Each row is a point on a tangle of strands that fork and nearly touch. The rows are in no order.
(in the rows, 128 means zero)
Points whose rows are less than 109 apart are linked; no others are. Some points are linked to none.
q643: [113 155 142  98 147 109 194 155 126 183  96 131 173  95 130 140 150 167
 132 124 133 154 159 118 126  74]
q976: [140 189 122 125 146 176 152  62 103 137 130 130 123  58 135 156 142 102
 108 112 117  79 111  79 131 134]
q396: [177  97 118 171 107 113  40  93 151 118 185 106 139 117 131 139  92 162
 108 123  68 136 112 143 143 175]
q468: [143 157 149 144 122 202 154  75  89  90 109 142  84  68 136 139 124  98
 164 123 154 113 121 112 113 149]
q79: [154 191 131 128 132 155 112  52 118 119 161 125 135  51 144 147 124 110
 130 109 105 106 131  80 128 164]
q418: [ 93 102 120 115 138 110  90 186 177 187 108 135 154 161 144 114  81 164
  75 109 122 113 173 176 162  55]
q802: [ 74  88 168 125 141  84 131 177 144 142  90 133 143 128 144  90 123 146
 111 159 140 163 162 126 166  93]
q287: [106 162 115  96 100 168  77 117 165 138 147 176 129 170 128 142 119 111
 122 127 158 111 130 132 153  97]
q445: [ 90 139 126 111  83 162 158 144 102 178  75 133  99 120 152 121 155 127
 154 147 190 143 142 121 112  91]
q23: [195 132 132 118 131 112 129  62 102  80 173  91 131  46 145 118 115 107
 163 105  95 150 131  93  91 176]
q506: [144 159 123 135 113 187 112  99 130 116 148 181 113 125 144 136 115 135
 143 128 111 146 136 120 143 138]
q832: [126  40 143 146 127  59 140 148 128 138 106  70  97 135 113 120  91 146
 117 152 156 102 118 154 143 151]
q586: [129 155 132 102 117 154  77  98 171 125 176 170 157 149 134 154 127 110
 116 113 114 134 101 135 167 106]
q29: [166 115 114 144 155  93 157 125 126 110 168 119 170 163  99 143 156 109
 126 107  48 162 116 103  79 165]
q689: [ 96 108 117 146 180  99 144 173 165 155 105 122 154 172 138 122 176 162
  90 140  79 167 136 117 154 112]
q580: [119  44 153 122 144  49 157 151 108 142 103  77 127 128 120 113  94 155
 147 141 172 129 125 157 129 117]
q298: [183 157 121 129 158 159 164  73  84  92 146 115 112  45 144 117 116 101
 156  86  80 145 156  87  77 162]
q918: [127 122 139 135  93 122  98 132 140  79 139 140  74 142 109 125  73 119
 145 141 181 104 115 157 135 149]
q902: [181 166 135 138 166 148 162  89 102  92 148 123 151  61 133 127 146  76
 137  93  44 150 143  80  83 160]
q888: [108 165 142  87  84 174 120 133 114 107 111 148  97 124 115 121 119  80
 148 130 214  86 125 139 129 102]
q563: [121 142 130  98 138 107 167 142 130 165 126 119 158 139 104 148 128 166
 130 123 143 131 130 132 134 110]
q862: [130 125 126 161 150 139 100  96 160  93 156 152 123 139 151 128 150 122
 137 139  73 170 141  72 127 171]
q229: [101 120 116  99  88 122  98 183 124 165  92 140 134 129 155  78  54 147
 124 116 176 147 201 182 104  47]
q177: [127 133 157  88 125 100 137 109 127 121 148 117 176 103 118 140 154 108
 120 134 141 122  91 101 162 134]
q819: [ 74  68 165 137 124  89 114 167 159 126  97 120 113 142 118 107 101 131
 115 165 144 121 141 133 176 121]
q4: [171 181  99 138 144 185 158  70  92 113 126 136  93  50 160 117 117 118
 157 100  80 146 167  79  88 150]
q455: [ 85 164 114 106 149 153 134 122 167 169 111 168 148 136 166 139 203 118
 101 138 124 149 120  89 163  79]
q680: [157 132  97 134 108 125  66 126 154 141 176 126 135 167 112 156  82 157
 109 105 123  87 104 188 142 139]
q609: [171  94 137 137  74  88  49 110 125 102 172  88 147 126 100 134  81 140
 131 142 134  93  93 164 144 168]
q761: [143  83 132 117 124 106  70 163 157 170 131  95 157 152 109 137  92 136
  62 119  99  61 124 185 188 117]
q496: [171  96 139 149 147  99 137 128 112  98 161 104 190 140  96 141 138 124
 131 134  59 150  95 125 122 176]
q921: [137 126 139 147  93  94  63 132 138  71 139 101  76 141  94 122  56 123
 141 143 185  65 107 179 125 156]
q917: [138 135 148 121 164 120 193 105  97 112 122 107 156 102 108 135 178  77
 131 110 107 123 107  81  91 146]
q658: [111 154 121 145 141 184  98 131 172 150 123 180 138 181 142 157 156 149
 127 140  97 157 120 129 155 106]
q730: [135  86 125 170 143 108 108 127 133 137 143  94 130 160 100 149 116 157
 111 136  89 110 122 129 142 183]
q204: [169 134 147 133  86 103  62  88 120  98 183  93 165  95 107 139  87 138
 151 135 132 119 101 136 130 177]
q990: [147 147 125 139 167  99 154 140 143 104 153 125 188 164 110 133 196  93
 107 110  38 155 116  91  98 141]
q472: [102 132 114  72  94 103 106 166 133 146 119 130 130 143 132  90  76 119
 129 115 200 119 180 162 113  58]
q67: [155 147 151 139 147 159 171  84  92  79 118 104 103  90 122 145 127 109
 189 108 161 120 102 123  96 169]
q925: [104 110 116 116 113  87 110 170 127 152 114  99 103 161 114 113  82 164
 121 136 192  81 137 180 126 112]
q429: [ 99 129  91 110 112 104 129 156 144 205 118 135 129 153 151 125 120 183
 121 120 169 140 152 153 120  63]
q363: [153 153 144 141 172 153 197  86  83  98 123 116 143  85 112 133 168  49
 127  97  72 110 135  79  67 155]
q809: [130 145 125 117 174 106 201 151 131 143 119 130 173 138 118 128 207 106
 108 117  72 158 132  89 105 115]
q57: [119 156 148  99 154 143 204 140 113 161  92 132 163  82 115 147 170 120
 118 118 125 123 124 100 146  90]
q514: [135  93 117 144  93  80  76 174 136  86 113 100  52 151  97 103  57 116
 103 134 181  32 116 207 130 135]
q798: [105 103 105 138  99  92 105 176 127 121 112 115  62 160 114 100  82 143
 119 152 200  72 126 190 126 120]
q42: [130 155 119 166 133 206 168  74  67 109  81 128  70  61 147 134 157  72
 140 124 119 107 124  73  90 144]
q720: [182 118 125 138 122 104 125  83 102  87 183 112 129  95 127 132 109 131
 165 119 107 160 123 106  99 189]
q441: [ 79 123 162 104 131  93 122 167 143 160 105 145 169 100 165  83 105 155
 107 142 148 173 181 132 152  67]
q179: [ 98 127 121 157 176 103 115 152 175 121 126 129 148 181 142 125 199 139
  96 139  77 168 114 102 161 132]
q621: [100 139 125 119 102 180 173 112  94 153  84 129  85 102 138 133 180 106
 144 143 174 129 113  93 104 119]
q138: [134  87 162 113 118  90 122 127 118 102 140  96 144 138  92 142 102 131
 150 136 160 113  96 146 154 146]
q16: [132 101  73 169 132 135 140 136 124 151 134 143  93 186 122 144 132 174
 117 136 115 134 116 147 110 143]
q698: [ 97 137 143 110 131 157 168 167 119 134  75 164 139 122 152 104 210 114
 117 161 118 176 138  96 150  92]
q829: [140  63 150 132 135  76  92 175 151 144 119  95 169 135 117 127 127 149
  63 147  77 103 103 159 197 130]
q182: [ 90 105 123 131 103 159 142 151 138 145 104 174 114 159 149 120 179 120
 130 160 123 175 126 105 141 105]
q600: [174 160  83 155 140 157 168  96  92 113 152 147 110 126 130 145 142 135
 152 103 100 155 133 113  59 165]
q529: [131 162 129 143 155 165 130  95 142  97 141 165 131 112 149 129 182  97
 124 131  78 161 127  60 137 149]
q376: [ 96 161 119  93 131 157 146 101 143 179 116 155 139 118 156 140 174 113
  98 133 151 121 117  92 151  91]
q685: [128 100 152 138 145 117 162 127 105 118 122  98 131 146  95 149 115 137
 166 133 145 122 107 137 120 161]
q764: [ 97 139 139 105 153 118 182 183 121 141  75 153 152 100 167  89 197 125
 107 143 106 200 149 101 146  76]
q64: [155 164 108 100 116 112 119 166 107 103 152 114 117 154 101 128  85 152
 147 119 183  72 103 207 117 127]
q500: [178  96 157 134 140  93 148  97  95  87 162  97 166 113 100 143 142 107
 157 129 103 147  96 122 110 176]
q157: [103  69 159 129 131  68 145 156 109 154  93 103 120 104 153  93  76 164
 143 145 179 153 170 161 111  89]
q259: [105  86 141 145 137 118 163 156 131 111 114 152 129 153 123 115 167 118
 126 144 111 175 127 100 136 138]
q729: [163 179  86 147 139 197 164  80  97 132 132 163 107  98 151 142 157 109
 142 106  76 152 148  77  69 146]
q942: [133 145 137 120 101 193 138  99 109 100 137 179  95 109 133 134 128 106
 150 137 144 138 119 120 135 135]
q407: [138 143 143  95  94 137 124 122 111  77 140 137  94 122 110 123  98  91
 158 121 211  93 104 172 130 120]
q311: [114 128 128 156 129 174 168 112 104 107 103 149 108 129 124 114 188  68
 151 130 105 154 138  70  79 150]
q75: [ 94 163 128  74  85 174 112 133 139 148 113 158 124 138 129 121 127  90
 130 123 194  94 137 131 145  75]
q465: [110 116 132 156 144 152 172 134 113 107 120 139 123 155 106 123 166  98
 150 134  99 160 143  90  88 159]
q881: [164 182 140 107 117 136  92  78 124 118 175 118 157  94 121 156 111 135
 148 114 118 118 115 120 133 165]
q757: [ 90  86 145 122  97 115 154 174 105 157  73 107  97 114 147  93  97 155
 164 148 205 150 155 173 104  80]
q882: [176 123  98 160 111 129  38 104 152 139 186 105 133 138 129 151  79 176
 113 107  85 106 105 174 142 160]
q325: [127  89  77 170 124 128 105 139 145 155 136 133  75 176 131 134 111 172
  96 137 130  93 117 165 133 143]
q554: [124 127 160 102 162 124 202 122  95 135  94 111 146  85 127 132 165 103
 126 116 149 130 111 103 128 104]
q386: [106 132 130 148 129 183 185 100  87 122  78 126  92 108 130 127 190  62
 147 124 133 128 126  77  75 136]
q294: [125  85 121 106 121 102  82 182 157 166 118 112 145 164 115 122  64 139
  76 106 130  75 150 185 162  91]
q398: [134 146 136 150 142 150 152 112 100 111 125 118 115 135 101 150 115 155
 178 123 147 123 123 140 108 172]
q191: [100  47 152 135 117  64 115 159 155 149 102 100  99 129 123 105  80 134
  84 147 149  89 141 154 168 123]
q125: [138 176 104 148 127 197  91  88 162 141 145 187 109 152 158 155 136 151
 148 136 105 155 137 111 133 129]
q566: [111 148 105  81 107  85 118 193 112 125 113  99 109 153 125  81  81 147
 140 120 213  81 155 198 100  76]
q937: [ 89 125 133 141 138 149  96 162 175 152 116 161 141 181 131 138 140 145
 108 142 114 125 134 143 185 101]
q189: [106 100 130 132 160  90 159 170 144 190 111 109 163 156 126 137 125 186
 106 127 104 145 148 133 136 108]
q296: [111 175 122 135 170 165 121 118 166 113 124 174 140 143 166 131 217 109
 103 142  84 170 108  82 166 117]
q31: [ 97 118 141 102  83 145 162 160  97 172  76 130 108 104 147 101 124 143
 161 145 189 159 155 153 111  70]
q972: [113 118 124 165 159  99  74 116 177 109 153 131 147 165 141 129 172 123
  98 146  66 161 108  97 157 163]
q981: [144 166 127  97 110 115 113 154 109  57 143 118  94 138 113 109  92 111
 155 122 211  75  94 207 102 118]
q534: [152 127 113 158 112 109  60  82 160 103 176 111 121 109 146 122  86 169
 140 125  87 151 149 108 132 187]
q913: [ 80 123 124 108 120 133  89 184 176 167 100 152 155 171 144 120 113 140
  98 124 135 128 164 156 168  59]
q697: [146 157 104 100 110 136 115 163 127 134 154 136 139 168  98 150  86 159
 128 111 155  92 113 192 126 119]
q113: [146 115  80 164 132 120 153 116 118 133 161 127 102 166 117 138 144 154
 138 123 114 146 120 120  81 169]
q654: [128 182 126 109 139 173 145  85 133 146 144 165 148 105 137 163 168 110
  97 117 116 114 102  99 160 114]
q927: [143 134 110 169 143 122  74  79 168 106 173 125 121 121 152 121 123 144
 145 124  67 170 157  80 123 182]
q748: [150  81 145 114  94  74  83 134 127 125 150  86 152 142  92 135  81 133
 124 141 152  88  92 173 155 143]

Follow the links from the first point to the second, and from the first to the third. Name the last point that the two ways share.
q654 / q363 / q680 | q862
q829 / q445 / q259 | q386
q600 / q809 / q917 | q298
q179 / q586 / q748 | q862

A fork is a point with three links, a tip a point with one. Leave the first point through the second and follow the links. Name the first fork or tip that comes.
q29 / q496 | q298
q67 / q398 | q862
q832 / q580 | q386
q881 / q204 | q468
q757 / q157 | q441

A fork is a point with three links. Follow the links from the first point to the second and name the forks in between, in order.
q921 / q396 | q407
q23 / q179 | q298
q79 / q534 | q862
q506 / q654 | q468
q455 / q918 | q862 q407
q311 / q398 | q386 q468

Name the points in between on the shortest way along the links from the first point to the second, in order.
q802 / q698 | q819 q191 q832 q580 q157 q757 q31 q445 q621 q386 q311 q465 q259 q182
q125 / q445 | q506 q942 q468 q42 q386 q621
q809 / q554 | q990 q29 q496 q500 q720 q23 q298 q902 q363 q917
q927 / q586 | q534 q396 q882 q680 q697 q64 q981 q407 q888 q75 q287
